Each row is a point on a tangle of strands that fork, close into loops and nearly touch. The rows are in no order.
Points whose rows are less than 73.4 apart are linked; no others are. Some points are linked to none.
<140>: [ -5  20   0  -2   7 -12  -6  -6  -2  18 -18 -27  28 -14  20 -23 -31 -14
 -10   4  17  -6  -5  -2  -3  13  -8  -3 -17  31 -11 -10 -33   0 -26  -4
   0  34 -13   5  16  20]
<563>: [-19  22 -26  11  -4  18 -12  -3  -3   1 -12 -18   8 -16  38 -16  -3   7
  -9   3  16 -12   4  -8 -11   7 -19   0 -15  25 -25 -19  -6  21 -31   7
  -8  14 -22  22  10  21]
<987>: [ -1  17 -17 -18   4  20  36 -10   2  -6  22   3 -11  -9  -5 -17   0 -14
 -17 -18  -5  15  -6 -16  23  -6   0 -29   7 -29 -16 -27  -8 -24  -1   0
 -24   1  -5  21 -18 -16]
<991>: [ 31 -18  10  22 -23   7 -24   2 -25   5 -22   9  15 -22  -2  15  -2   3
 -14  -9  12  17  -8  12 -29 -21 -13   0  13  -7 -26   5 -11   7  -7 -18
 -12   8   9 -19 -33  17]
<740>: [ 19 -19   1 -12   8 -40 -17  -1   8   2  -8  -5 -25 -10  26  10  11  19
  11  13 -24   4  17  27 -14   1  -2   9  11  -5  18   8   7   9  19  -2
   7 -26   8  -5 -10  -1]
<64>: [ -7   8   9   4  -2 -12 -19  -1   7 -12 -37  -3  -2 -13 -24   2 -15   1
   7  -9 -14  17  30  25  -3 -13   8  -3 -11  -8  41 -26 -17   4   2  -9
  23  -5  -2 -12  16  -3]
<190>: [-16  39 -17 -31   6  20  31  -8   3   9   4   3   5   3  -7  -8  -5  -5
   1   4  12  21  -9 -16  34  19  26 -24  -7  -6  -2  -5  -2  -6 -10 -22
   2  12   2  32   2 -17]
<577>: [ 34 -36   5 -11  16 -29 -19   9  16  11   1 -15 -19   9  15  15  26  23
   6  20 -15   3  28  37 -17   3 -18   4  17 -11  20  12   2   5   8   7
  10 -23  -4 -33 -13   6]
<807>: [ 16 -27  15 -15 -22   0   0  27   0  18 -22 -18   8  21  22  35  19  38
  -8   2 -34   1   7  30 -32 -25 -27   8  11 -11  10  -5 -22  -9  -5  15
   8 -17   8 -49 -14  20]
<511>: [ -4  20 -28   2   4  -3  17  -3  -7  -4  20   3  -2  -4 -11  -5  18 -13
  18  -7  -5 -32   6   5  16  15  22   6 -15  -1   1  31  27   5   7   4
  -5 -12   3  37 -16 -27]
<175>: [-24  39  -3 -18   9  42  31  -1   8  -8  15  -3  -8  32 -14  16   3  -5
  -9  13   8 -13   1  -6  25   5  31  -4 -21  -9   4  -6   1  11   2  -7
   9   4   5  37  23 -33]
<942>: [ 21  -9  -6  18   3  -6 -17   5  11   4  43   0  14  27 -17  -3   3   7
  20  -4  16 -11  -3  13  11  16   5   8  -6  -1   4  41  21   3  -8 -19
   9 -17  -6   0 -22 -15]
<442>: [ 12   7 -14  22 -27  14   0  13  -2   2   4   5  16 -24   4   2   1   7
 -12  -1  24   0  -3   2  -8 -15  -5 -16   3  14 -47  21  -2   5 -18  -9
  -6   5   7 -15  -9  24]
<318>: [-17   3  16  -2   0   3   1   9   1 -20  16  -7 -15  24  -5  26  15   8
  15  15  15 -24  10   7  17 -10  17  11 -23  -4  20   1  31  25  14   2
  24  -2   5   6  35 -20]
<386>: [ -8  38 -18 -28   4  40  29 -19 -31  21  -1   4   2   6 -22 -10   9   0
   4 -14  16   9  -2 -21  31  19  23 -12   4  -1  -1 -17  -1 -10   8 -18
 -15  14   5  35 -13  -8]
<1178>: [-18   4  14  -5  17 -12   4  15 -20 -11   3  -2  -6  24  13  16  12  -7
  20   6  -2 -16  11  19   9 -10  13   8 -17   0  22  -6  33  21  21  -6
  20 -13  -2   0  33   5]
<1236>: [ 33 -11  19  -6  -9  -8  -6  23  -1  18 -28  -7  -4  -5  11  18   4  -3
  -1  16 -16  -1  -1   9 -39 -21 -15   4  -7  -3 -20   2 -19  11   3  18
  -2 -21  -2 -41 -19  10]
<73>: [ 15 -19 -14  18  -2 -15 -18  -7 -14   6 -18  13  23 -18  -1   1 -10  12
 -13 -12 -26  13  -8  12 -13 -11 -12   7  11   6  -1 -11  -9  -6 -11  -8
  -5   3  10  -3 -11   8]
<186>: [ 13 -14  10  30  21 -19 -14  -6  -2   2  39   0  18   2 -18 -22 -20 -11
  -1 -10   9 -11 -29  14   1  11  -3   5  -1   0 -10  36 -15   0 -14 -22
   0  10 -11  32  -6 -16]
<21>: [  2 -18   2  14   7 -18  -1  -1   4  -8  10  -1   2   5 -14  34   1   8
   2   6 -10   0  20   3  -1  -5 -14  -1  -4   1  40  15  15  -6  -4   3
   3 -18  11   6   2 -18]
<785>: [ -1  14  -6  -9   5  29  40 -10  29  -6  23  11 -11  -1  -4  -8 -12 -33
 -35  -8   4  14   5  -7   9 -13 -13 -27  -3 -25 -21 -31 -13 -16  -5   5
 -11   7 -10  29  11 -26]
<776>: [-17  13   8  -2  17  17  21  -8   6 -13  -6  12  -9  -2  -5 -14 -17 -22
 -13  -7   2  11   0 -12  22   4  -2 -22   9   4  -3   1 -18 -12   4   0
  -7  23   0  24  23  -2]
<978>: [-14  11   1   6   2  -2  -3   2   7  12  -3  12   9  15 -10 -13 -12 -20
  18  19   8  -4  -1  -8  23   1  16  -2  -8   8   4  17 -11  10   1   0
  19   7   2  22  23 -16]
<1062>: [ 12  14 -16   8 -19   0  -9  -7 -20  -6 -23  -8   6 -31  23  -7  -1   9
 -12 -21  18 -13  18  12  -3  -3 -14 -16  -9  15 -25 -22 -16   6 -20  -1
 -19   5 -12  -9  -4  35]
<461>: [ -4 -18  17  25  14 -18  10   1 -12   3  25  -8  10 -11 -12 -34  -9 -20
  -4 -13   5 -18 -41  -4  -8  16  -8  12  -1 -11  -3  36 -19  -9  -7   6
 -17  19 -15  34  -4  -9]
<516>: [ 10  -4  16  11 -24  11  -7  -2  -9  -3 -22  19 -19 -13  -4  12   3  -6
  -5   2 -17  16  -2  -4 -15 -12 -13  -7  23   7 -15  -8 -16  -6  -1  18
  -6  10  21 -15 -16  15]
<514>: [ 20 -18   9  20 -17   3 -19  -8 -25   4 -20   9  19 -18 -22  -4 -11  -5
   0 -14  32  16   1  25  -5 -19   7 -19   8  -8 -17  17 -29  -4  -2 -22
  -7  14   6 -13 -15  15]
<993>: [-20  22   2 -25   1  31  18  -8   4 -18   9  -5 -16  30 -16  24   7   2
  -9   2  26  10   9 -13  32  -3  40  -3 -11 -11  16 -37  11  19  12 -12
  15 -11   4  19  27 -18]
<1134>: [ -7  17  25   3   4  21  18 -12  -3 -19  -4  11 -55 -12   0   2   3  -5
  -4  -4   5  10 -10   0  20  -6 -17 -14  25 -15  -5 -15 -26 -29  20  30
 -11   9   7   9  -5  -6]
<1102>: [ -7   7  29  12  22  -7 -13   2   3  14   6  -1  -7   9  -4 -17 -19 -29
   8  19   0 -14 -10 -14   5   7  13  13  -6  15  12  17 -27   5  13  -9
  14  30   1  29  18   0]
<469>: [-12   0   7  -9  -4   8   1   7   4 -16 -10  -2   4   4  21  17  -5   0
  -3   4   1   5   4 -14  -8 -20  -1 -18  -9  10   1 -21  -2  -1  -4   4
  -2  -1   2 -40  25  13]
<537>: [  4  11 -17 -14  19 -16 -20   5  10  22  23 -15   2  43  14 -11  22  -2
  28  14   8 -18   0  -1  24  35  13  36  -8  12  21   4  28  -6  16   5
  21   4  -7 -14  -8 -15]
<364>: [ -1  17 -14 -15   0   8  23  -3  -7 -12  10   6  -9 -21   0  -3   2   2
  -3 -13  -3   7 -15 -25  21  -4   8 -10   9 -15  -1 -19  15 -23  16   5
 -33 -12  -7  22 -22  -8]
<1014>: [  0  -4 -25   2  -8  -9   4   2   6  -4  21   2  19  37 -11  -6   7  13
  25   3  28 -14  -1   6  12  16  14   5  -3   3   3  26  26 -22   3  -1
   3 -14 -10 -11 -16  -9]
<755>: [ 27 -29   1   2  32 -22 -31  13  13   7  13   2  -4  21   8 -11  -3   3
  20   8  -9   3   1  -7   4  20  -2  16  -1   9   6  14  -3   7  -5 -20
  12  -1 -14   2  -2  -1]
<375>: [ -6   4 -25  -5   1  -6   9   0   5  -8  30   2   5  12 -11   3  12   6
  15  10   4 -15  16   2   6  14  18  -9  -2   5  22  25  34 -10   4   7
   1 -17  -3   6 -10 -26]
<1257>: [  3 -15  14  10 -21  17  -9 -14   1  15  -9   8 -18 -10  -5   1  13   4
 -17  10 -42   7  -5   4 -37 -25 -12  25   3  15 -19 -11  -8   5   5   7
  21  11   0 -10 -18  45]
<479>: [-10  11  14 -14  15  25  36  -7  24  -6   3  12 -19  13 -14 -12 -10 -26
 -31 -15  18  10  11   1  24  -7 -14 -31  15 -25   3 -15 -19 -19   0   9
  -9  24   0  37  18 -17]
<335>: [ 22  -1  -5  -2  11 -26  10 -12  -2  11  38  -7  -3  13  -3 -41  10 -16
  -2  -7  14 -18 -15   4   8  22  18  12   8  -7 -26  35  26  19  28  -6
  -1  -2  -5  18 -10  -3]
<1141>: [-13   5 -14  19 -18   6 -10 -13 -15  -6 -17 -16   8 -32  16 -19  -1   4
 -14 -13  28 -29  -6   2 -12   4 -12   2  -9  19 -37 -13 -20  16 -26   7
 -14  28 -12  18   3  32]
<428>: [ 16   8  17   8 -18  21  16 -20   9 -16   2   9 -25 -11 -41  12 -12   1
 -13  -3  11  11  23   4  11 -13  -9 -11   1  -9  14   0  -9   5 -24  14
  13  -4  11  17  10 -32]
<266>: [  0 -12  19   7 -13  -1  -7 -20   1 -10 -30  15 -32 -20  11   4  15   9
 -11  15 -35   3 -17  10 -23  -6 -10  14  11   0 -18  -6 -16  -3   7  16
   8   7  11  -6 -18  26]
<957>: [ -8 -12  27   8  11 -13   4   3  -5 -12 -13  14 -19 -13  -6  -8  -6 -14
   0  13 -10  -6  -6   2   3 -16  -1  -6   8   4  -1  10  -9   3  16   9
  -7  15   5   3   7  11]
<708>: [  3  -8  12 -14 -24  17 -13  -1   8 -18 -23   6  -4   0 -27   6  -8  -2
   1  -8  14  38  30  -1  -4  -6  -3 -14   8 -17  11 -28 -11  10 -13  -3
  23   0  -2 -17  14 -26]
<701>: [-20  44 -20 -18  12  18  20   2   2   0   3 -19  -9 -19  33  11  13  -8
 -12 -12 -13  -5 -21 -43   7  12 -18  -3   6   4 -16 -27  16 -14  -6  -5
 -21   6   4  11  -2  30]
<180>: [-25  29   3 -23  -1  20  30  -7  -6  12   0   8  -5  24  -8   1  -2 -12
   3  11  -3   2  -1 -28  36  17  38 -14  -5   8   6 -15  -4   8   2 -15
   9  10   9  27  22 -20]
<204>: [-11  20 -17 -28   7  11  17  -2  -3   1  13  -4  -7 -15  25   6   0   4
 -13  -6   2  12 -10 -40  20   2  -2 -17   5  13 -19 -32  20 -18  12   1
 -24  -9   8  14  -1  12]
<230>: [  8   0  -2  28 -19   6 -11  13  21   8  10  10  13  23 -29  -5 -15   3
  14   9  24  15  12   3  16   0  10  -9   1   6   2  25 -14   9 -21 -12
  15   7  -9   2   5 -29]
<1130>: [  5 -11   4  -9 -23  20  -6   0   5 -13 -20  11 -16 -10 -33   8  -2   0
   3   4  27  19  16  -7   2 -22   9 -11  14 -10   3 -13   5   2 -12   1
  10 -16  14 -27   1 -42]
<297>: [ -4   1   9 -18 -20  -4 -13 -17  10   2 -36   6  -1 -10 -38  -2  -7  -9
  15 -26  -1  20  32   7  12  -4  13  -8  -2 -15  24 -39 -19  17 -12  -3
  26   8  -1  -5  20  -8]
<70>: [  7  -4 -18  -5 -18  26   2  -4   4 -12   5  14  -7  -6 -19   8   3  24
  -2   0  28  23  12  -5  12 -14   9 -21  13  -2  -1   3  21 -11  -9   4
  -5 -14   2 -16  -5 -27]
<409>: [ 18  -6   7   1 -19 -10 -14  12 -16   6 -21  13  -4 -19   5   0   4   9
  13  -5   9   7  15  -2  -7 -19  19  -8   8  12 -21   7  -2   2   9   6
  -1  -7   5 -31 -11  13]
<54>: [ -7  -9 -10   6 -15 -11   5   0  22  -9   6 -18   7  20 -28  20  27  29
  22   3  14 -31  25   6   3  15  17  21 -15   2  48 -16  10  -2   0  -1
  15  -6  -9 -20   4 -22]
<694>: [ 44 -10   9  -4 -21  10 -17  12 -13  17 -29  -9  10 -15   0  17  -5   2
  -1 -11   6   2  -7  12 -34 -24 -12  -3   1  -6 -32   4 -22  14 -17  -7
  -4 -22   2 -35 -35  16]
<607>: [-27  25 -27  -7   4  16  10  -3  -5   8 -11 -17   2 -19  50   3   3  -3
  -8  -8  -3 -12   0 -27  -2   8 -18   3  -7  14  -8 -37   4  11 -23  -5
 -17   8 -11  15   5  28]
<698>: [ 16  -9   1  -4 -19   7  -6   3 -10  -5  -7  14   2  -6  -2  23   6  20
  14   1  10  14   9   5  -4 -20  -2 -14  11  -1 -14   1   8  -7  -3   3
  -9 -20   2 -36 -18  -9]
<911>: [ 14   8 -25  -6 -33  -1 -16  -7 -10   5 -28  -2  25 -31  24   8 -11  25
 -10 -29   4   6   1  16  -6 -14 -18  -9  -4   6 -23 -19 -11  -4 -21 -11
 -18 -17  -1 -30  -8  21]
<252>: [ -6   0   3  -6  16 -31  21 -23 -16   0  12  -9 -23 -19   1 -12  23 -11
   9  10 -12 -26   7   3   7  18   5   2  18   0  10  20   9  19  34  19
 -17  -2   8  26 -14   3]
<829>: [-17   6   9 -16 -15  26  -2 -15   0 -25   3   4 -30  -4 -19  13  -3   0
  -4   5  30  22  10  -6  17 -20  24  -9  -2  -9   6 -36   2   9  10  -1
  12 -14   5   0  30 -23]
<1160>: [  4  -1   9  14 -11  12  -5 -13  11 -15 -15   4   3   0 -37   9 -17  -5
 -10   2  -7  18  17  -5   3  -5  -6 -22  -6   3  24  16  -7   6 -15   2
  13   3   0  13  10 -24]
<781>: [  0  15  -8 -24 -16   6   6  -6  -3  -3 -17  -8  16 -15   1  -3 -11   9
  10 -24  35  18  27 -10  13  -6   2 -21  -9  10  -4 -18 -12   8  -8   2
  -5  -8 -11 -32  12  -2]
<63>: [ 32 -15   8  -1   5 -15 -21  21   8  14   3  -5   8  -5  13   2   5   4
   6  10  -4  10  17  -4 -23 -22  -5  -4   2   5 -24  15  -1   7   5   7
  -2  -9   0 -35  -9  17]
<497>: [-13 -25  15   5  -3  10  -5  20  18 -14 -13 -13  12  17  -9  20   1  12
   4  -5  12   7  13   2  -9 -15  -3 -15  -7   2  15  -9  -8  -5  -3   2
  14   0 -15 -50  25   2]
<545>: [  7   4  36  -6  11 -13  -9  24 -13  -1 -25  -5   3  12   9  14 -12   6
 -11 -12 -15   1   3  22 -14 -41  -6   4 -20 -14   2 -22  -2   6  14   6
   8 -27  -8 -33  22  28]
<997>: [  1  16  27   9  -6  29   3 -24   6 -21 -20  11 -43   0 -10   8  -4  -7
 -22   0  14  21  -5  11   3  -8 -26 -11  21 -24 -16 -31 -24 -36  15  21
  13   3  12   2 -14  -8]
<377>: [ 18  -1  -3  28   1  -3 -27   6  10  12  36  10  17  13  -5 -15 -16  -7
  11   2  22  -6 -20  16   4   5  15  14  -9  -4  -6  45  -6   6 -10 -21
  14   3 -10  11  -9 -19]
<349>: [-18  33  -9 -10   1  16  38 -11 -31  15   5 -29  16 -36   7  -4  -2 -16
 -21 -11  21  -8 -54 -35   4  37  -7   3   3 -22 -22   9 -18 -15 -11  -2
 -19  26 -13  30  -2  12]
<1190>: [  2  20   6 -16 -20  16  11 -18  14 -17   9  10 -41  -9 -29  16 -10   0
 -14  -4  25  14  21   5  11 -11  16  -8  -3 -22  15 -28 -12   8  -5   8
  19  -6  11  25  16 -31]
<293>: [-31  -1   2 -10  20  -6  15   9  -1  11   6  -4  13 -17  15   0  -2 -25
 -11   4 -23  -7 -38 -27 -15  24  -7  20  -4 -12 -11  10   5  -7  -1   6
 -13  12   2  17  16   8]
<277>: [ -5  43  -4 -10   9   8  27   3 -22  11  15  -1   0   4  -8  -8  18 -11
  10  -8 -15 -30  -1 -12  17  23  20   8  -7  -9   4  29  17  -3   6  -2
 -25   2  -2  40 -10 -17]
<534>: [-18  19 -13 -15   6  10  34 -11 -23   1  16  -3  17 -15   6 -22  -5  -5
  -3  -9  19  -3 -33 -17  16  12  16  -9   1  -7 -30  19   4  -8  -2  -7
 -25  14  -5  31  -7   4]
<333>: [-16  40  -7 -12  11  33  32  -2 -23   9  -4  -2  -6   6 -24  -1  22 -11
   7 -20  -8 -18  -2 -14  22  30  34   0 -17  -2  13  -5   1 -12   6  -7
 -15  12   4  41 -11 -23]
<769>: [  3  38 -25  -8  -5  10  24  -5 -22  -8  14  18  -6   9 -13 -25   9   7
   6  -6   7  -1  -6  -4  30  -8  35 -14   2 -10 -10  22  41 -12  19  -1
 -21  -8   8  22 -16  10]
<508>: [ -4 -20  39  14  24 -22 -14   1   7  -2   6   0 -21  -3  -3 -20  -9 -17
   7  18   0 -13   3  -1 -15   2   5   3   0  18   8  10 -10   4  14  -3
   3  25  -1  22   5  20]
<1117>: [ 13 -20  -3  21  -7 -11 -22   8  -3  -3  -4   4  25  -2   2 -12 -14  -4
  -6  -5  -9   7 -14 -14 -17   2 -15   4   3  18 -16   0 -13   7  -8 -15
 -12  12   4  -1   3  13]
<244>: [  7  13 -10  26 -34  11  -4  22  21   2  -4   3  10  22 -39  -1  12  21
  22  12  27  -4   8   0  15   3  19   2 -15  -4  -3  13   6  14  -8  -4
  12   1   1 -16   8 -31]
<589>: [-17   3 -11   0   9  11  14   8  15  -5  36  -2  12  26  -5  -7  -4  -3
  11  16   4  -2  -8 -15   8   8   5 -12  -7   7  16  25  12 -14  -4  12
  13 -11 -12   1  -3 -37]
<97>: [ -5   2  -8 -19  19 -30 -11  11  18  10   7 -11  -5  25  21   3  23   7
  23   3   8 -20  17  13   7  19   1  23  -9   5  38  -2  22   6  21   3
  13  -2  -6 -23  10 -14]
<630>: [ -8 -30   1  -7  22 -25  -6  17  11   2   9 -10   6  28  17  15  10  16
  19   4  -2  -9  27  17  -3   4   7  12  -3  -1  33  -9   9 -16   3  -7
  11 -18 -12 -23   4  -6]
<80>: [ -8  -7  30   2 -13  -2  -2   3   3 -19  -9   0 -18   8 -16  26  -3   6
  13   5  20   6  15  20 -16 -16   3  -1   2  -5  29 -16  14  15   0  -6
  28 -18  -7 -30  24 -16]
<1069>: [-13   0   1  -9   9 -19  29 -11 -14 -14  16  -5 -12 -21   0 -21  15 -19
  -8   4 -21 -21  -7  -1  11   9   3 -10  15  -8 -14  27  15   7  16  35
 -31  -3   8  16 -17 -10]
<1033>: [  5 -10 -16   1 -13  -1   9  -3  11 -22   4  -6  -6   6 -23  36  12  23
  19   4   2 -14  22  12  -1   1   5   3  -8   5  39  -1  17  -1  -1  11
  15 -24   8  -5   5 -22]
<1077>: [  1  -5   2  24  -2   2 -10   6   7   1 -10  14  22   1 -21 -15 -22 -10
   8  14   4  11   5 -11  10  -2   2 -17  -4  10   9  21 -24   3  -9  -4
   3  12  -4  10   4 -18]
<780>: [ 31 -32   5   1   1  -9 -22  10   8   3   4  -4   0   9  25  23  22  25
  -3   7 -22  15   6  14 -32 -10 -15   5  14  -1  -4   5   0   7   4   6
   0 -18   9 -33 -18  12]
<909>: [  9   5  17  13 -21  24  -8 -19  -2  -9 -32  24 -26 -12 -19  -4   1  -4
 -20  -4   1  25  -8   2   3 -11 -30 -12  27  -5 -17 -13 -28 -23  -2  21
   4  17  15  -7 -16   3]
<902>: [-20  15  -9 -14  21 -11  11  10 -11   7  30 -15  10   1  22 -15  -2 -19
   7  15  -8  -6 -28 -26  -5  21   1   7   0   7 -20  28  12  -5   3  12
  -9  -2  -2  10   8  -6]
<919>: [ 29 -11 -10 -10  25 -14 -29  -2   7  15  25   6  -6  18  14 -31   4  -7
  24 -10  10  -9 -19   5  15  28  11  31 -15  12  -7  14  11  20   4 -18
  18   2 -11   4  -3  -4]
<990>: [ -4  20 -15 -26  26   3  -3   7   2  29  33  -9  -6  28  18 -12   4 -20
  18  14   9 -11 -17  -5  11  38   9  26   0   5   6  33  31  -5  15   2
  20  -1 -10   2   2 -24]
<797>: [ 11  -5   7  15  -2 -30 -18   7   0  -1 -32   2  -9 -19  -9  11 -15  15
  19  -2 -21   5  32  27  -6 -13   2   0   1  -4  35  -6 -10   3  -2 -12
  12  -7  10  -1 -11 -12]
<1164>: [  6  -8 -22  -1   1 -28  -2   1  -4   9  17  -9  23 -14  40 -16   1   9
  -2  -5   6 -13 -14  -7 -17  15  -8  23   0   8 -20  -6  23   4   3  -5
 -24  -8  -3  -1  -6  29]
<331>: [  5 -31   4  10 -16   6 -12   5   2  10 -19  -7   6  20  21  36  11  37
  -1  11 -43  16   2  25 -30 -16 -24  27  10  -4   4  -6  -6   3   8   8
  10  -3   9 -28 -21  26]
<767>: [ -9 -31   0  19   6  -3 -15  -2  16   3   2   2  12   0  -2   6  -2   0
 -21  16 -31  13  -6 -21 -18  -4 -17   8   5  13 -10  -1   1  -1  -6   5
   6  14   5   1   0  23]
<704>: [-14 -37  13  21  13  -1   3  21  12  -7  -5 -10   8  34   4  30  13  14
 -10   9  -6   8  11  14 -17 -10 -11   2   6   7  26 -15   0  -8   1   5
  17   3   0 -40   2  11]
<555>: [-28  -2 -20  -7  13  -5  -1  16   2   6   2 -12  19  -9  39   3 -14 -16
  -8   5 -16 -12 -10 -28 -18  14 -18  10  -8  14  -8  -8   0 -16 -10   0
  -9   9  -2   4  14  14]
<1022>: [ -5   5 -18   3   5  -6 -10   6  -4   2  10  -3  31  -3  25  -6 -12   1
  -2  -1  11  -6 -16 -14  -7   5  -3  -4  -2  20 -16   1   0   1  -8  -6
 -17   0  -4 -10   7  15]
<1109>: [  9 -10   0  17  -8   5 -13  16   2  13 -15 -11  21   7  17  10  -2  20
 -10  -8 -19   1  19  -6 -29 -22 -22   0  -3  13  -2  -4 -13  -7 -18   6
   9   2  -5 -35  -3  28]
<731>: [ 10  -9   4   2  -3  25  -1  22   2  23 -21 -17  12   9   6  32  14  28
 -12  -8 -18  -3  14  14 -35 -27 -32  15 -10   1   7  -2 -15  -4 -12  13
  13 -12   1 -50 -12  31]
<1107>: [-14   6 -17  10 -32   8  -6   8  28  -8  -5 -15   4  20 -31  13  17  30
  22  15  26 -17  10 -12   5  18  20  12 -22  -3  19 -14   9   7   3   9
  13  -6  -5 -11  12 -26]
<403>: [-13  21 -15 -12   6  11   8   1   5  13  21   0  12  15   6 -11 -18 -13
  27  15  11  -4 -17  -7  16  16  27   2 -18   7   0  12   5 -12  -2   3
   8  -1  -3  15  12 -31]
<458>: [ -6 -14   6  23  16  -9  -4   1  10   4  14   2   4  -1 -16 -30 -21 -28
 -11   7 -17  -5 -33 -24 -13  13 -13   8  -2   9  -1  22 -20  -8 -11   3
  -3  24   0  24   3  -5]
<688>: [  8 -36   5  -3  38 -27 -16  14  20  10  16 -17 -12  28  18  -3  10  11
  18  -2  -4  -1  24   8   3  29  -5  27  -3   6  27   9   1 -11  -4 -14
  15   2 -24 -22  -4  -3]
<29>: [  6 -31 -35  -3  -6 -31  -2   4   4  13   9   0  22 -14  36 -11  -1  21
 -14 -13 -25  -4 -17  15 -22  17 -13  31  13  -2 -12   1  15  -7   2 -22
 -29 -17  12  -2 -14  24]
<906>: [ 28 -24  12  10   7 -40 -23  10   0   5 -16   0  -9 -12   4  10 -10  13
  12  -5 -24  17  15  30 -24   2   0  12   9  -5  19   7  -2   8  -2   0
 -10 -10   1  -1 -21  -3]
<1243>: [ -3 -12  21  33  -8   4 -17 -16   6   3  -2  15   1  -2  -8   8   5  15
 -26  15 -48  14  -6   3 -28 -22 -22   5   3   1  -9  -7  11   9   1   0
   5   4   8   0 -12  26]
<210>: [ 11  -1 -15 -22  21 -15 -15   3  -3  21  34  -4   3   7  24 -17  -8 -12
  23   4   9  -2 -26  -5  11  33   2  36   0  15  -5  20   5  -2   5   5
  12   6 -10  -6  -4  -8]
<483>: [  6  17 -21 -19  -5  -8   6 -11 -27 -16   5   7  -4 -11  -2 -23   3   3
   2 -12  -4  -1 -13  -1  14  -3  23  -9  15  -9  -5   7  27 -11  18   5
 -30 -18   1  15 -23  16]
<757>: [-13   0  28 -15  16 -23  -3  13 -16  -5 -16  -2  -4  14  21  13  -9  -1
  10 -10 -13  -7  15  20  -2 -33   2   1 -12  -1  13 -16   8  14  21  -7
   5 -13  -7 -11  28   9]
<658>: [ 10 -20  -3  -9  11 -44  -4 -14  -3   2   8  -6 -13 -29  19 -13  15 -11
  -1   1 -23 -19   3  19  -1  20  -6  17  18  -4  14   6  20  16  18   6
  -8 -11  15  22 -13  -5]
<660>: [-13 -24  -2   0   9  -8  20 -15 -21   5  -6  -8  -3 -26  10 -19  13   0
  -2  -7  -8 -22 -34 -20  -4  19  -4  15  15  -3  -8 -10  -1  -5  13  14
 -35  11   9  13   1  34]
<254>: [-14   5  28   9   6  -2  -4  -3  -3 -26 -16  23 -15  -5 -14   1 -15  -9
 -16   5  -6   4   4  11  -2 -16  -8 -17   7 -11  22 -11   0   8   0  -2
  -3   0   6   1  16  10]
<816>: [-23   6  20   9   3  21   5 -12  16 -13 -14  17   2   9  -7 -16 -17 -32
 -28  11  -7   6  -8 -15  -4  -5 -19 -17   2   5  -1  -5 -14  -2   1   0
   3  24   2  17  22  23]
<1169>: [-25  -9   4  15   5  23   2 -13  17  -8   2  11   6   0 -11   1  -8 -15
 -31   9 -37  -2 -22 -19  -9  -8 -28   4  -5  -2  -4 -14  12  -3  -5   1
  -7  12   6  14  12  31]
<250>: [ 11 -37 -18  11   1 -30  -6  -5 -10  15 -10  13  17 -18  28 -13  -2  23
  -7  -4 -38  -1 -13  23 -18   3  -6  22  16  -5  -5 -10  -3  -2   1  -8
 -14   3  12   4 -21  17]
<1118>: [ 16  -4  -8   9 -16  10 -25 -12 -16   3 -20  12  37 -10 -16   4 -11  -9
  -6 -27  30  24   4  27  18  -1   1 -27  -3  -3  -9  12 -19   9 -18 -31
   9   5   2  -7  -2  15]
<452>: [  0   4  25  -3  -8   8  -8   3 -11 -13 -19  14  -6   3  13  14  -6  -8
 -13  -3  -8  -1   5  13 -14 -35 -14  -9  -6   2 -13 -27  12   4   8   0
  14 -13   5 -39  24  33]
<648>: [-10   5 -13  -4  16 -18  16  -1  -5 -10  30   5   9  -4  10 -25   6 -18
  -1   9 -11 -12 -18 -15  11   6  10  -7  -6  -7 -17  36  20   2   5  15
 -22   0  -5  22  -7 -16]

A piece is two or more points that can be reached from each other along the links. Count, over all rows, the pieces, the separate loops (a circle has one, a figure eight two, a Y none), the forks (points with three links) and the tips (points with one).
pieces: 5
loops: 4
forks: 9
tips: 11

A tip is a point with one link. Name the tips that can be reached along the links from each point below, in the order of the rows.
<555>: <1134>, <911>, <769>, <658>
<906>: <1109>, <1118>
<1178>: <318>, <704>
<993>: <21>, <458>, <254>

How many points has the smallest loop of links through each point below? Write none if it is on no loop.
<919>: 8
<63>: 13
<1117>: 6
<333>: 17
